Points, in no order, along strands that fork and pass close to each other.
In the rows, 128 means zero.
Points whose rows are less than 52.1 apart are linked; no others are. Some points are linked to none.
Buda: [116 126 181 110 140 111 109 167 128  78 195 133]
Nodo: [ 99 143 132 145 136 161 176  95 127 136 135 128]
Nev: [127 166  97 122  89 104  89  99  83 135 116  94]
varut: [162 101 171 114 136  80 121 172  98  55 184 136]
leg: [133 123  86 151  99 112  68 134 182 187  88 115]
nunu: [140 113 175 112 133  91 118 169 111  67 190 129]
gotup: [175 137 143 109 137 108 123 157  66  58 144 125]
bivel: [117 107 158 103 157 168 121 136 129 155 143 167]
Pagum: [125 102  67 140  92  84  89 121 187 156  60 104]
Vemun: [ 92 121 121 147 131 150 168  96 158 165 107 138]
fir: [131 118 126 120 129 150 164  98  86 133 116 133]
negum: [113 109 148 116 153 166 125 127 145 175 124 167]
mobuf: [113 110 123 119 126 147 156  96 111 157 103 137]
dunu: [199 115 148 116 156  80 145 179  88  41 154 133]
Fiz: [ 90 139 120 146 128 152 159  95 152 156 120 127]
Kar: [139 183 127 133 114 125 143 139  91  78 149  95]
lofe: [117 103  83 126  97 102 119 104 155 166  75 119]
ziger: [181 103 163 123 154  77 149 178  99  45 171 134]
lirer: [ 99 181 119 143 106 139 128 107 136 144 147  90]
gofup: [155 112 150 112 158 161 175 122  76  89 140 142]
kibi: [119 107 106 159 124 132 116 129 197 186  89 139]
Tir: [194 130 141 109 151  93 137 168  74  42 141 130]
todi: [104 159 146 132 141 157 155 126 125 106 161 121]
zunum: [174 118 153 121 168 132 179 156  92  53 154 137]
godo: [135  92 126  97 131 142 118 108  96 165 100 161]
zotu: [108 117 180 106 154 131 117 155 133  98 186 148]
pere: [138 105 179 112 163 130 149 156 105  68 178 144]
pidus: [114 123 119 171 131 148 113 135 203 188  99 148]
banag: [103  98 116 144 131 140 157 110 175 177  87 150]
melad: [112 114  99 129 105 117 134  95 138 166  89 125]
fam: [ 94 161 141 129 134 155 131 122 137 134 155 121]
molem: [120 100 174  90 162 156 109 146 122 128 158 165]
Nik: [128 134  88 119  96 105  68 115 135 180  94 120]
zado: [150 120 131 117 140 154 173 108  71 106 121 133]
zaba: [129 180 141 142 127 137 155 140 111  78 161  98]
gapip: [108 184 114 145 105 141 141 106 118 124 144  88]
Kifi: [132 133  88 132  96 106  59 124 158 186  93 115]
zinun: [134 173 107 126  96 117 113 112  80 115 129  92]
luta: [128 152  88 113  91  95  69 100  92 150 103 108]
Pimus: [138 107  89 164 101 107  79 140 197 182  78 117]
folil: [116 107  68 127  94  86 107 102 165 159  65 103]
birir: [ 99 132 128 152 142 159 123 122 185 178 119 152]
Lidu: [125 140  90 111  93  99  69 102 110 164  96 114]
Vorem: [111 109 177  94 163 145 115 153 127 110 176 158]
suv: [110 120 137 139 147 162 122 130 171 181 116 165]
nevub: [115  98 105 147 121 129 136 115 183 184  80 140]
zub: [ 89 167 125 138 119 154 127 114 149 148 150 110]
zenem: [166 119 151 119 159 152 174 137  80  72 148 138]
sed: [113 170 147 142 136 146 159 132 118  89 167 112]
pera: [147 188 114 130 104 119 127 134  77  88 137  86]
duva: [131  99  96 176 113 118 102 141 214 176  77 126]
gen: [117 107 111 118 117 133 135 102 131 171  98 136]
luv: [160 114 171 129 163 120 170 159 107  52 173 140]

Name the points in between on the shortest way along the links from the first point to the second, in order.
Nik, banag => Kifi leg Pimus duva kibi nevub
Buda, suv => zotu Vorem molem bivel negum
pera, todi => Kar zaba sed
gapip, todi => lirer zub fam
melad, zenem => gen mobuf fir zado gofup
Nev, Nik => luta Lidu
